Each row is a point on a tangle of strands that fork, close into loops and nearly touch. The rows are in no order.
Two points are linked if the straight distance between their rows is under 97.1. Some points are linked to none.
tet: [  4 -45  18 -44 -43 -42  51   1   4 -30 -33  41  25 -10   5  -8   8   1
  21  -7]
gize: [ -5 -13  27  43  27  30  17  -7  31 -15  -9  22   6  37  34  66  14 -17
 -48 -15]
sopa: [ 11 -39  44 -30   2 -24  56 -18  -6 -18 -61   0   0  52   3  18 -32 -35
 -27  -1]
nop: [ -1 -10 -41 -16 -35 -16  12   5  21 -59 -26  65  34  -4  18  -1  81   5
  12 -63]
purip: [ 30  31  22   3  40   4 -60  40 -73   5 -11  27  16  21 -31 -94 -20 -18
  23 -32]
Gineb: [-43  41 -17  -4  23 -67  51  -5 -39 -60 -38  40  10 -23  -2  15 -34 -14
  47 -46]
fivof: [ 11 -12  20  29  -7  36  45 -35  37 -38 -15 -18 -27  15 -44  50   6  25
 -24  49]
Lopa: [-75  19  18  47  40 -35  40  16  15 -63  19 -29  -2  -3  11  27   4  -1
   7 -41]
lelov: [ 39 -37  16 -37  10 -48  54  29  74 -74   3 -12   0  32  29  23  44 -15
  -3 -34]
Puleg: [  3 -11  41  19  41  -7  20  15  68 -25  38 -68 -28  -5  15 -10 -48  24
  56  24]
momis: [-11 -16 -35  17 -22  25  18 -47   9 -34  33   3  -5  -8 -43  15  13  68
  15  37]
bub: [-78  -6  41  47 -22  24  43 -13  -5  14  40  45  49 -26   7  36  12  17
  -9  27]
medu: [ 52 -47   1 -50 -49 -54  40   8  15 -72 -10  15  -3  16 -42  17  29 -11
 -16 -26]
Puva: [ 40  17  62  12  64   8 -38 -13  13  14 -10 -87 -29  21 -42 -11 -45 -51
  17  -4]
vate: [  7 -20   7 -40 -35  28  25  63  46  32 -53  29   5  29  93 -27  51 -30
 -39  -4]
daz: [-26 -21  -5 -31 -21 -20 -11  25 -13  32 -19  32  44 -12  51 -76  23  15
  44  -8]
Sud: [-42  -8  43  63 -30  21  59   5  34 -38  35  -6  17  -4 -19  61  16  44
   7  26]
lago: [ 38 -11  46  14 -38  17  21  18  20  17   1  41  31 -10  32  90  27 -10
 -25  14]
magip: [-61  12   7  -6 -25  -3   3  -9 -30  41   5  28  50 -29  17 -33  21 -26
   1  -7]
fifu: [ 56 -22 -31 -13 -15 -18  44  -6  45 -65  14   9 -47 -14 -22  33 -35  57
   1  22]
Sume: [ -8  27 -55 -11 -45  58 -31 -27 -12  41  37 -12  -6 -24 -47 -12  48  -4
 -60  39]
nazul: [ 12  51   6  54  52  -5 -22 -16  25 -48  10 -81 -62 -33 -42  37 -27  13
   7  24]
kinab: [ 29  23   0  10  25   9 -45 -19 -26  -1  58 -46   6 -25 -82 -35 -12  39
  58  32]
nobos: [ 23 -13 -62 -32 -30  46 -23 -18   0  26  -2  30   0  24  11   3  21  27
 -57  16]
Kamet: [ -9  85 -38 -24   4  16 -12  86 -30  89 -30  -9 -26  47  54 -25   7 -83
 -19 -29]
tal: [-48  -7 -16  41   6  17  31 -13 -17   2   9  42 -27 -17  48  26 -57  71
   4  31]
per: [-40  16 -34 -17 -21 -37 -17 -42 -56 -10  49   0  34 -21 -45 -47   5  31
  43 -23]
nug: [ 64 -23 -30 -30 -17  58 -41  -2  43  58  -4  -8 -17 -15  -5  -5  47  20
 -24  57]
koru: [ -4 -12   7 -33 -32 -27  -7  44  -1  60 -25  13  24 -38  34 -90  26 -21
  62 -18]
rukob: [-43  32  17  30  49  19 -33 -16 -46  27 -15 -18  21  40  13 -26 -23 -11
  -4 -27]
Sibef: [-68   8 -10  14   5   5  32 -20 -33  35  14  68  25 -15  38  20 -36  44
   1  30]
duk: [-31  31  49  35  52  25 -28 -18 -56  39   7 -46  22  25 -16 -41 -59   0
  20  10]
sose: [-46  31 -23 -40 -20 -37   3   4 -42 -43 -35  -7  22 -37 -48 -66  18 -36
  51 -68]
deg: [ 16 -10  16  14  29   7 -18   3  -9  11  18   8  -6  18  33 -35 -62  55
  58  18]
kol: [ 24   2  20  43   5   0   3  -4  70  -7  36  -5 -34 -67   2  36  -7  14
  25  67]
vikul: [ 47 -21   2 -39 -41 -65  21  13 -29   4 -62  65  19 -46 -21  48  40 -56
 -17 -52]
rivub: [ 20   1 -33  35  12  14 -12 -18  29 -21  23  -3 -34 -32  13  10 -23  82
  35  50]
ditef: [ -9  21 -33 -29 -70  -1  73  45 -16   1 -67  13 -14   3  11 -65  33 -51
  14 -41]
tonot: [-26  -6  -4 -12 -55 -10  15  -6 -23 -19  -1 -13   5  10 -28 -37  29 -32
 -25  -7]
bif: [ -6  17  10   8  16  17  15 -58  -4 -24  -8 -48 -37  13 -75   8 -44  26
  12  50]
taz: [ 81 -38 -32 -31   2 -27   3  -9  32 -26  30 -21 -30  -4 -20 -16 -25  64
  60  19]
Karas: [-10  -7  26  36  33   7 -35  -1  24  33  43  -4  28 -24  39 -17   8  -1
  52   9]
laf: [ 34   7  13  -9  28 -10  -9 -20 -44  39   6 -21 -25 -33 -28   3 -93  26
  57  49]
lemu: [-19  -2  23 -16  27 -42  54 -25 -14 -86 -39 -23 -20  55 -30  15 -48 -18
 -12 -26]
Bugi: [-52   4  14  -5  -2 -10  16 -15 -15  28  11  50  50 -25  37 -12   7  20
  23  20]
Vog: [-31 -13   8 -34 -32  45  28  -3  -3  34   1  40  26  13  19   6  -7  26
 -45  43]
Gogi: [ -5 -15   1  -6   0  -8 -11  -2  58 -29  88 -48  27 -30 -24 -18  44  28
  40   5]
rura: [-21   5  22   4 -34  13 -39  18 -38  56  43 -52  14  -9 -30 -82  -6 -12
  25  13]
Toko: [-18  -9   7   0 -43 -33  57 -18 -40 -72 -20  50  32   2 -17  52  -1  20
  -1 -14]
meka: [-63  -7 -17  44  28  45   2 -45 -15 -37   1 -14  -9  62 -29  14   8  47
 -21 -17]
dumo: [ -1   4   9   6  49 -33  16   2  -9  11 -40  36   6  13  77  -3 -34 -21
  33 -12]
Nalin: [ -3 -42   2 -49 -67 -27  37  56  30  49 -29  42  27 -34  54 -50  43 -24
   6   0]
lodo: [ 14   8 -27 -16   3 -35  -9 -47 -34 -43 -11  -6 -15  28 -47  12 -11 -21
 -12 -41]
kovo: [  4  -4 -21 -23 -18  54 -10 -46   1  24  -2 -21  -8 -16 -52 -10  18  44
 -15  62]
mave: [-43  20  27  62 -29  29  37 -14 -25  -6  35  13  10 -57 -46  79  -9  27
  -9  60]
Dav: [ 30 -47  44 -37  19 -41  42   2  28  -4 -61   1 -13  37  23  -1 -60 -39
   3  -3]
bolan: [ 21 -11 -20  13 -17  -2  50  -6  36 -90  38  -7 -36 -29 -42  54  -6  63
 -10  17]
Nomi: [-13  38 -26 -12 -20  49 -39  70   6  97  21 -15   0  15  48 -42  21 -28
 -21  20]
did: [ 13  41 -12 -57   0 -16 -30  62  -3  69 -47  33   8   3  28  54  10 -78
 -76 -28]
Tol: [ 28  40  11  28  49 -26 -18  -3 -18 -55  49 -84 -44 -27 -39  27 -55   1
  14 -16]
pozeg: [ 16  36  18  16  58  -8 -61  20 -79 -32  13  -7  21  22 -62 -71 -23 -12
  27 -54]
boba: [ 36  -4 -10   1   4 -18  11  -9  61 -19  62 -33 -17 -65 -38  20   8  20
  46  50]
zuf: [-21 -28  19 -50 -21 -18  65  -1 -26 -30 -95  25   3  40  10 -15 -31 -24
 -11 -19]
Luk: [ -1  16 -48  17  29  12  14  11  25 -89  26 -70 -64 -26 -18  35 -19  79
 -12  12]
pes: [-56  41  -9 -11  18 -10  13 -25 -63  17 -26  57  50  -7  23  23 -11 -29
 -14 -12]
vab: [ 28 -24 -19  20   1 -16  12  -6   2 -32 -11  54 -46 -19  43  42 -55  35
 -24  15]
rusu: [ 33 -12 -11 -14   7 -19   2 -34  -7  14  18  17  -8 -24 -30  29 -17 -10
   2   2]
bavo: [ 22  -6   6 -60 -17 -16  -4  61  13  56 -51  24   4   8  44  17  18 -76
 -50 -15]
revis: [-14  13 -16  27  43  82 -55  -8   2  43  15   6  18  32  42 -13   0  57
  -9  16]
Veg: [ 33 -11  27  -9  17 -25  16  -6  24 -14  34 -62 -16 -10 -29 -24 -61  24
  60  40]
Div: [-28  30  -3 -31   7   1  -3  -3 -47  32 -25  50  36  10  11  53  -1 -40
 -60  -9]
nezi: [ -3  -6  20   9  33  -9  37 -37  -5 -42 -20 -31 -46  52 -15  21 -61  -5
  -1  -8]
lari: [-18  15 -29  28  -5 -36  18   8  25 -67  97 -22  -7 -81 -22  29  15  41
  17   1]
Vapip: [ -4  63 -41 -53   8  -5 -28  74 -15  71 -45   2 -17  39  40   4  -4 -89
 -71 -32]
lezem: [-41 -10 -23  48  13 -18   3  -1   4 -38   9  28 -10  10  63   3 -40  58
  19   0]
Kibig: [  7 -12  57  27  40 -28  28  -1  43 -10   5 -11 -12  -3  35  22 -38 -44
  25   0]
tupu: [ 46 -28  -3 -45 -14  10 -23  -4 -33  46 -28 -41 -29  37 -29 -45 -45  -7
 -10   6]
Vuno: [-17  -8  61  -2  33  -6  38 -40  16 -32 -15 -69 -24  46 -56  -6 -55 -26
  -3   3]
togog: [ 24  27  23  41  47  32 -45 -18  47  21  28 -60 -21 -24 -20  -4   6  -1
  35  38]
Vup: [  1  18  15 -12 -17 -18 -40  22 -65  23  22 -40  20  -3 -58 -89 -15 -30
  30 -19]
verek: [-36  22 -12 -41 -16 -22 -19  18 -51  65 -13  32  30 -42   7 -18  11 -52
 -11 -13]
fom: [-60  16  28  87  23   4  10  10  42 -33  52  -3   2 -26  11  59  32  -8
 -12  -7]
giror: [ 51 -16  -5 -32 -36  56  -7  41  51  81 -16 -64 -49   7   1 -32  32 -34
 -21  52]
gipev: [  3 -15  16  24  12  20  24 -22  66 -39  24 -48 -13   8 -34  19  36  23
   2  37]
Zipin: [ 50  -3   0 -10  10 -14 -47  31   7  -9  69 -20  30 -11 -33 -71  17  35
  62 -21]
beza: [ 52  11 -29   6  45 -15 -35 -30 -14 -46  -2 -35 -30  45 -31  26 -11  -5
 -12 -43]
fut: [-16   2 -48 -13 -29  47 -22 -13 -14  14 -18   5  -7  44  17  -5  27   8
 -79 -16]
Pani: [-10 -10 -22 -32 -22 -28  18 -28 -18 -61  -7 -26  -4  26 -54 -22   9 -19
 -25 -35]
rete: [ 32  26 -21  54  30  28 -39  -1  20  -2   0 -31 -48 -23  -4   0  -1  95
  42  59]
Rom: [ -6 -31  69  44  -3  36  28  13  66 -29   0  -5  16  38  32  53  38 -10
 -37  -5]
tura: [ 25 -49  24 -25 -56 -33  20  39  53  19   2  43  38 -36  36  -5  68 -16
  13  -1]
bogu: [-15   1 -18 -22 -20 -64  11 -43 -70 -11  -7  44  11 -31 -49   3 -22 -24
  12 -18]
Pudeb: [ 25  28 -15 -52 -26  59  -4  45  28  98   0 -53 -55  11  -1 -23  -5 -25
 -34  71]
bom: [ 53 -61  43 -50   9 -15  34  24  33  30 -59  26  -6  29  44  10 -15 -33
 -21  10]
geku: [ 20  -8   4   7  29  12 -35  15 -13  48   5  34  27   8  63 -41 -20  34
  54  -1]
gebu: [-18   8  13   3 -38  49 -47  25  -4  75  44 -52   7 -17   4 -74  19 -10
  13  39]
tamad: [-41  51 -11  27  48  -4 -43 -15 -74  30   4  36  42 -22  31 -18 -13  -6
  45 -23]
dup: [ 24  46  -6  57  43  -8 -35 -36  12  -3  23 -42 -47 -56 -45  56  -1 -17
  15  33]
bunan: [ 48   5   0   3  47 -12 -56  26 -47  12 -10  23  16  30   4 -43 -10  11
  31 -44]
zava: [ 30   2  12 -13 -29 -36   1   7 -22  -6 -33  47  14 -27 -11  51  45 -83
 -32 -41]
feban: [ 52 -49   1 -35 -11 -29  24   7  54 -73   6  -8 -11  18 -15  27  46  -3
 -25 -35]
nudi: [-41  16 -12  23   2 -31   4 -20  17 -71  52 -11  30  -8 -33  12  64 -11
 -10 -52]
rasu: [ 30  28  14  34  46   3 -45 -20 -29   3  13 -29  -4  20 -29  -1 -24  -2
  28 -21]
dero: [-15  10 -21 -12 -33  70 -37  29  20  73  36 -32   0   5  43 -63  40   7
 -11  43]
pulir: [ 33 -10  42 -16  42  -5 -36  13 -23  48 -25 -37  -8  33   4 -40 -53 -36
  19  -8]
gulem: [  9 -39  -2 -17 -16 -48  35   8  50 -45  47  23  20 -26  10  -6  31  30
  44  -6]
kizuk: [ 16   3  41   1  54  -2   2 -32  28 -19   2 -91 -38  35 -53   0 -50 -38
  18   9]
lesov: [ 26  24 -29 -66 -22  25 -15  45  12  89  -2 -18 -38   2  -1   0  -4 -42
 -59  30]
veba: [-86 -20  54  67 -12  24  54  -3   7 -26  15  15  31   8  10  45   7  33
  -2  21]
fiben: [-25 -23  76  13 -16 -22  57  24  50 -61 -16  11  33  15  26  26  37 -23
  -1 -27]
dozor: [ 21  -2  -1  11  20 -15 -19 -22   3 -11  35 -23 -12  -6 -34  10 -12   3
  17  -6]
bafup: [-34  -4  15   3  -4  54  14   2  -6 -14 -53  17  14  67  22  35  28 -16
 -95 -13]
vifa: [ -3   4   4  14  33  39 -73   9  -6  43  16  12  34  35  53 -37  14  37
   7 -13]
Lifug: [ 67  10  21   7  49  25 -64 -12  -2  41 -26 -71 -25  27 -44 -10 -29 -43
 -10   0]
Gozon: [  4  16   1   1 -20  58 -34  -5  18  44  12 -55 -18  -3 -21 -18  34 -39
 -44  21]
das: [-15 -18 -27   4  19   8  -3 -26  -9 -29 -36   9  -4  78  10 -14  23   8
 -41 -51]
gegi: [ 11 -24 -26 -31 -13 -21 -36  35  10  73  10  37  23 -33  59 -37  60 -11
  11 -11]
dabu: [-57  18  19  -7  20 -48  45 -22 -45 -38 -71  19  12   9   2 -10 -44 -28
  40 -47]
bon: [-13  10 -53 -18   6 -38   3   3   2 -67   2  38  31  -8  27 -16  57  28
  54 -66]
sudu: [ 28  13   2  23  28 -33 -11  -5  -6   9  15 -20 -46 -42  -5  18 -87  -1
  42  26]
siti: [-28 -22   2 -21 -27  49 -15  10  12  60  19  -5  30  13  42 -64   4  25
   3  37]
molil: [  8  26 -61 -44 -63 -14  79  49 -54  39 -62   7 -41   6  -9 -60  13 -54
  29 -43]
Gid: [ 46 -61 -41 -42 -48   5  14 -38  26 -18  15  18 -19   3 -38 -12   7  51
   3  33]
moni: [ 38 -33  11 -11 -16 -34  46  -7  22 -63  -2  21 -22   9 -16  52 -32   7
  -5   4]
zure: [ 47  13  27 -17  32  19 -51  19 -18  61 -25 -45 -20  38   4 -24 -28 -61
 -27 -10]
Topak: [-44   6  -5   9 -35 -17  27 -27 -46 -49 -17  48  38  10 -38  22  35  -9
 -22 -35]
Soz: [-39  -5  31 -38  14 -33  50 -23 -50  -3 -72  31  14  26  15 -21 -60 -21
  28 -13]
vepe: [ 43  31 -16  59  53  40 -52 -13  45  -2 -14 -32 -48  -5  10  21   7  47
  15  51]
fumud: [ 49 -40  29 -50  10   8  10  47  39  67 -37   7 -13  18  43  21   5 -59
 -49   3]
talir: [ 31 -50  -8 -37 -71 -14  19  38  16   7 -18  60  24 -17  15   5  64 -19
 -24 -10]
koni: [  8 -45 -37 -15 -33 -13  40 -37  29 -46  50  29   0  -4 -29  -6  -6  68
  22  23]
paz: [  9  -2 -20  -1 -16 -27  44  -3  44 -50  96 -36  -6 -63 -48  26  17  27
  33  22]
Tenug: [-28  -1  31  45  45 -10  28  12  52 -53  26 -61 -41 -13   5  16 -40  22
   4  15]
badet: [-35  -8  39 -19 -10  15  13  -9  12  79  30  26  40 -49   1   1 -21  -7
   6  60]
Mukol: [ 61 -20  40 -17  19 -33 -39  36 -16  51 -26 -37  -1   0 -16 -56 -22 -43
  27 -24]
gonan: [-41  32  38  16  33  75 -41 -13  12  64  -9 -70   4   6 -17 -34   0   3
  -3  48]
sedab: [ 18 -22  15 -33 -71  16  15   0   4  35   5 -32 -12 -24 -66   3  22 -41
 -48  45]
mov: [-27  14   0  11  -8  25 -31 -37   3  20  20 -53   2   3 -46 -25  23 -17
 -21  13]
bir: [ 54   5  33  23  45  16 -59  33   2   3  50 -36   8   0 -35 -52 -14  20
  52  -2]
fodo: [-35  21 -17   9  -1  -4 -64  -2 -45  26  30  28  53 -11   8 -65  37  22
  46 -30]
bopa: [-13  84 -48 -21 -19  21 -30  75 -29  90  20  -5 -19  36  34 -32  12 -47
 -17  -1]
zar: [ 60   1  16  -7  -5  36  29  10  16  11 -33  31 -11  -6  27  96 -32  20
 -42  56]
pef: [  0  29 -21  41  15  21  -1 -30 -15   6  -3  20 -42 -40  -7  58 -43  31
 -19  49]
Zino: [ -1  24  14  41  18 -67 -18  22   6 -11  29  -5 -36 -69  29  16 -67 -15
  23   7]
Turob: [ -4   9  39  55  11  14  19   8  43  14  10   7 -32 -58  26  48 -32   0
   5  68]
lifi: [-23 -31  -1 -24 -11  19  -1 -22 -18  30  -7   4  15  39  22 -53 -15  24
  -1  20]
Lefa: [ 52 -51 -10 -35 -84 -23  33   7  23 -11  -5  20   8  -4 -35  16  46 -17
 -26 -14]
tesus: [-56  10 -31  66  13 -24 -26  23  19 -46  16  40 -22 -34  78  14 -18  59
  -6 -23]
Zoku: [-20 -12  -9 -37 -77 -12  65  51  -9  23 -39  29   2  -5  30 -65  32 -40
   1  -1]
Vap: [-63  23 -24  48  35 -12  -6 -14 -11 -44 -15  38  24   7  42  20  28   5
  22 -50]
nadif: [ -2  14 -19 -16  32 -13 -27  33 -10 -52  11 -15  39  20   6 -73  30  41
  52 -58]
tuvep: [-75  16  -7  45  46  44 -25 -51 -39  10   1 -17   5  43 -10  -1 -21  20
  -8  -1]
Nin: [ 10  -2   9  38 -32  -6  41  34  44 -81  31  -2 -31 -49   1  69  -7  47
 -24  12]
nagi: [ 36 -18  -5 -35 -10   2 -35 -22 -58  40   4 -30  -3   1 -50 -40 -44   4
  23   5]
tifi: [  6  -4  -2  39  -7 -49  13  17  13 -45  -1  46 -20 -31  51  40 -32   5
 -10 -11]
bok: [-26   5   8  34  16  22  -4  -8 -24   3  36  -8  12   0   0 -42 -49  70
  61  30]
badan: [-27  17  -7  72   3 -22 -27   8  12 -24  12  47 -20 -60  63  45 -31  11
 -24  -5]
Bagur: [-33  27  15   9  24  83 -32  15   6  60  -7 -50   3  39  24 -36 -18  10
 -23  46]
tad: [ 67 -17 -25  18  14  -6 -29 -11  20  24  31  23 -22 -29  29   6 -23  64
  49  25]
rit: [-27  26   1  35  50 -30 -16   1 -13 -13 -31  33  14  -3  64   3 -10 -16
  35 -46]
mipo: [-12 -23  64  20 -26   7  20  14  26  15  -2  26  54  -9  33  43  43 -35
 -24  10]
dorin: [ 44 -20   8 -20  13 -54 -38  29  -5  65  -5 -14  20 -32   2 -36   6 -40
  45 -24]
numad: [-11 -23  14  -7  -4  15  -5 -20  58 -24  42 -71   8   2 -53 -23  34  14
  12  13]
gaz: [ 34 -31  -6 -35  -7   9   6 -20   5  43  -7  31   1   2  12  28 -28   6
 -14  26]
lelaf: [ 15  12 -18  28  41  15  19  11  45 -72  12 -62 -61  12   0  29 -26  42
  -7   1]
pudak: [-24 -33  66  27  -2   1  65  23  69 -59  21 -27  28  35   9  40  33   5
 -10  -1]
Muv: [-19 -24  -9 -26  -5 -21   7 -27 -29  -7  -4   0   4  26  -8 -36 -23  26
  22   0]
kenup: [ -6 -19  -2 -47 -31 -73   4 -12 -55   2 -10 -35 -11  -7 -70 -63 -28 -36
  21 -22]
Buzet: [-41  14 -15  52   5  24  21 -44  -6 -34  29 -11 -29 -23 -54  41 -20  50
   1  42]
pafe: [-41  18   9   4 -76  37   9  -8 -41  18  20 -17  10 -21 -54  18  27 -50
 -69  25]
tevil: [ 12  31 -71 -40   6 -18 -36 -20 -83  -1 -57  39   7  23  -8 -18  12   3
  -4 -77]
mugi: [-64  29  -3  64  58   7  -3  -8  -6 -39 -23  19  -3  45  38  40  29 -14
 -23 -56]
Pagif: [ -6  19  -7 -31 -83  36  13  20 -32  53  17 -22 -14 -31 -61  15  20 -55
 -68  44]
regi: [-23 -16  41  62 -29 -17  58  29  40 -75  37   5  13 -29  20  68  13  37
  -2   8]
gef: [-40  14  -4 -17 -22 -19  31 -14 -58 -11 -30  65  40 -14   3  13  20 -14
 -13 -16]
gubaf: [ -8 -27  32 -20  -4 -12  20   9  26 -23 -46  -8   4  44  40 -37  13 -45
  -6 -28]
Sunav: [ 34  -5 -65 -38  -6 -39  -7 -18 -47 -24 -69  61   7   0  -7   6  38 -14
 -10 -77]
masi: [-61 -13  37 -22 -42  61  39  30  32  43  11  25  41  15  58  -2  12  27
 -42  45]
Zusag: [ 75 -48 -47 -22 -15  -6 -11 -32  20   6  16  22 -24  -4  -3   0 -14  67
  32  31]
Buv: [ 43  18 -32  25  43  -6 -63  -3 -16 -12  -4  27   8  27  30  -1  21  10
  27 -58]
Daf: [ 44   6  -8   1  13 -19 -47 -19 -10  17  52 -32  -3 -33 -65  -1  -5  -7
  42   4]
Dise: [-20  13  45  36  42  56 -39 -17  -9  29  15 -54   4  18 -28 -45 -36   7
  39  42]
vatu: [-42  21 -33  47   7 -19   7  -8  19 -56  80 -12   9 -42 -18  35  38  20
  17 -27]
gup: [ 16   7  23 -24   0 -21 -32   1 -74  14   4 -51  -5  19 -76 -80 -57 -15
  26  -8]
sero: [-56  14  20  74  -3  29  10 -18   8   1  34  26  19 -27  -6  64  35   6
 -18   0]
kuduz: [ 20  32 -52   0  31 -25 -44 -18 -62 -29 -35  41  12  21   5 -18  11  -1
  26 -73]
logu: [ 27 -21 -29  -8 -15 -25  -4   1  29 -21   1  68  23 -11  36  29  74 -12
   1 -48]
bafo: [  3  -4 -13 -18   4  30   0 -56 -16   8  -7 -14 -14   4 -48   5 -35  25
   4  52]
lop: [ 51 -12  26  23 -30  18  27  14  18  -2  -1  58  -7 -27  37  85 -13  25
 -26  34]
busun: [  6  -7 -16 -26  23 -48  27 -32 -40 -50 -30  -1  -4  42 -10 -23 -55  15
  36 -27]
bofa: [ 61  22  26  56  63  28 -65  15  26  15  44 -38  -4 -10  -3 -14   6  -2
  44  -3]
Keze: [ 23  40 -11  62  35  15 -36 -23  16  10  -2 -19 -56 -46   7  45 -15  20
   4  42]
gal: [-35  -2  17   5   6  21  -7   5  -4 -10 -64 -26  -4  77  52 -49  13 -45
 -35 -26]
Vir: [-14   4 -12 -18   5 -65  59 -17 -26 -82 -20  17 -10  12 -19  14 -45  -4
  15 -31]
Zav: [-30 -32  -9 -39 -40 -13  21  12  15   1 -36  28  24  35  55 -92  15  36
  39 -12]
Girab: [ 50  -4 -18 -34  16  33   7  -8  13  40  -6  52 -14 -20  15  72 -21  12
 -29  41]
gafu: [-49  31   4  67  18  24  20 -35 -17 -13  -9   1 -47 -46 -35  54 -47  36
 -24  62]
zego: [ 19 -18  18 -38  11  -5  11 -21 -19  15 -48 -31 -19  52  -5 -14 -48 -20
 -31   2]
Miman: [  8  27  -1  18  42 -21 -41 -12 -59 -24  27 -23  22  14 -35 -20  -8  -8
  36 -50]
rof: [ 43 -31 -65 -15 -10  24 -34 -39  18  -6  17  47  -7  14   0  25  54  49
 -27  -5]
dogig: [-17 -11  32  36  36   7   0  -4  55  -3  42 -40  12   0  16 -14 -12  21
  47  16]
duza: [ 55 -13 -50   9  -9  -2 -19 -23  26  -9  18  77   2  -6  27  50  54  14
 -24 -15]
ren: [ 16 -43  21 -29  13 -40  36  21  64 -52 -35  -9   3  39  37 -19  15 -30
  17 -29]
neti: [ 32 -22  29  20 -33   8  35 -19  33 -54   8  -5  -8   1 -35  69  11   3
 -24  15]
tak: [  0 -26  -2  -2  -2 -15 -24  14  26 -10  74 -24  44  -7   1 -51  38  30
  60  -6]
ped: [ 31  15  13 -10 -10 -20 -14  18 -10  24 -14  58  38 -27  18  86  41 -64
 -54 -20]
falos: [ 17 -39   8 -46 -28 -61  -2  37 -10  62 -31  -8   3 -27   5 -73   5 -27
  47 -10]
Kavas: [ -7   8  34  52  10 -23  -4   0  16   6  13   5 -39 -86  32  43 -71 -14
  -7  43]
Nevi: [ 22 -21 -11 -21 -67   4  26  26  -9  -6 -42  13 -16  39  16   1  44 -40
 -59 -17]
Mutu: [-27 -15 -17  10   1  24   6 -39   1 -59  -7  -8  -8  64 -34  12  19  19
 -53 -30]
Mup: [ 33 -25  -8 -23 -10  37  -7 -30  40  37   1  -5  -6  -7 -21  -6  17  48
  12  69]
Bovus: [  4 -66  11 -58 -52  -3  33 -12  19  32   0  -4  -9   8  -6 -46 -31  16
  10  48]
Fabo: [ -21   13   -7  -24  -20   60   21   23   -1    3  -50   -4  -14   87
   45    9   15  -29 -108  -11]
gifel: [ 59 -57 -63 -72 -52 -10   5  10 -13  18 -24  40 -26  19   8 -18  25  24
 -35 -12]
viko: [-36  28 -27  -4 -15 -27 -41   0 -79  16  23  12  56 -28 -29 -78  16  13
  64 -35]
Dat: [-40  13   1   0 -22  28 -13 -40 -25  24  21  11  15 -13 -37   8  18 -20
 -40  13]
vabag: [ 32 -11 -39  11 -21  -2  19 -37  -7 -10   9  46 -42 -31  -7  41 -47  43
  -7  44]
vafiz: [-43   1  67  27   9  31  11  16  35  36  -4  21  50   9  66  38  37 -36
 -32  10]
keke: [  2 -25  -1 -24 -53 -21  -5  -7  -7  18  16 -25 -19 -11 -44 -35  18 -47
 -21   7]
vamul: [ -2  15 -47 -21 -45 -18  -9   4 -27 -26 -42  32   1 -19 -21 -13  83 -60
 -29 -68]
zuza: [ 24 -11  14 -15  42 -36 -13  -7 -23  20 -45   5   6  29  32 -17 -45 -19
  29 -22]
ritu: [ 40  20 -19 -21   5  20 -13  14  20  44   3  78  11 -27  38 104  -2   0
 -48  24]
nosag: [ 17  -9  14 -24  21  18 -23 -29 -57  47 -11 -17   0   8 -37 -40 -85  26
  22  46]
zub: [-55  -7  39   8 -33  76  28  25  25  41 -10 -20  21  38  29 -17  16 -14
 -61  40]
Kufor: [-68  51   7  47  55 -43  27  21 -21 -84  -5 -36 -21 -16  11  32 -31 -17
   2 -47]
zul: [-34  13  -2  38  14   0 -43 -15 -14  37  49   5  45 -25  19 -21  27   8
  33  -8]
Nor: [-43 -11  42   4   8  41  14   6  34  30 -18 -13  23  36  38  -8  16 -42
 -43  13]
susep: [-16  16 -30 -18  25 -26  10   3  14 -79  20 -21  33   4   0  -6  72   7
  20 -67]
tefa: [  5  45 -31  67  46  11 -77  -5 -22  27  52  13   4 -43  17  13  -1  27
  30  -4]
nim: [ 65 -16  -2 -24  23 -37 -17  16  15 -21  46 -43 -18 -27 -29 -25 -42  48
  68  15]
Vebuk: [-25  27 -51  -8 -26  64   2  27 -15  13 -25   3 -12  74  44 -24  36 -14
 -86 -15]
pude: [-33  28 -34 -32 -11 -27  -4  -4 -16 -38 -22  29  43 -34  -9 -44  37   2
  61 -62]
Dofod: [-87   7  16  70  24 -11  22  42  31 -74  44 -19 -19 -34  20  43   3  18
 -10 -18]
Kan: [ 46 -19 -39 -43 -21 -42   3 -10 -54   1 -46  79   6  -5 -19  58  26 -27
 -33 -48]
Nusog: [ 67 -25 -14 -38 -28  34 -15   0  43  74 -22 -36 -30 -22 -31 -10  33 -17
 -21  76]
mim: [-55  11  19  30  44  85 -30  -4  13  57   4 -30  27  43  41 -23   0  49
  -5  30]
sifo: [ 13  40   4 -20  -4  20 -14  11 -11  31 -11  55  42  -1  14 100   6 -27
 -69   4]
Tulof: [ 23 -10 -46 -53 -14 -22  -5  23  -7 -20 -84  26   2 -19  -3 -41  15 -33
  48 -93]
gefi: [-43  11   3   3  10  10  14 -12 -17 -50 -64 -24  -1  71   0 -27  20 -36
 -43 -56]
Nevur: [-52   3  20  45  20  26  11 -15   3 -25 -37  22  16  55  21  41  39 -16
 -62 -39]
zam: [ 19  39 -41 -68 -27 -10 -34  59  -3  90 -14  18 -21  -2 -16  29  -3 -63
 -64  -5]

A fork is a point with three links, a tip a point with one. Leave the first point through the second and follow the links. Name the first fork or tip that comes.
Gogi, numad -> Kufor
tuvep, meka -> molil
Sud, regi -> togog
Miman, pozeg -> sifo
bon, susep -> nagi
ren, gubaf -> bok
logu, duza -> Nevur
pef, vabag -> verek
vikul, Kan -> dozor
sudu, Zino -> bon

A tip is a point with one link. Name the tips that can be reached along the links from each point below, in the order of the rows.
fivof -> togog, Kufor
Gineb -> sose, bif, fiben, Zav
nim -> per, Tol, Luk, verek
keke -> beza, Gozon

A piece is all that can be reached along the links. How many separate loops has the piece of each point below (a circle has one, a figure eight two, a Y none), and how many tips (points with one link)?
kizuk -> loops 3, tips 4
ritu -> loops 1, tips 3
magip -> loops 1, tips 4
revis -> loops 0, tips 2
tonot -> loops 0, tips 2
fivof -> loops 0, tips 2
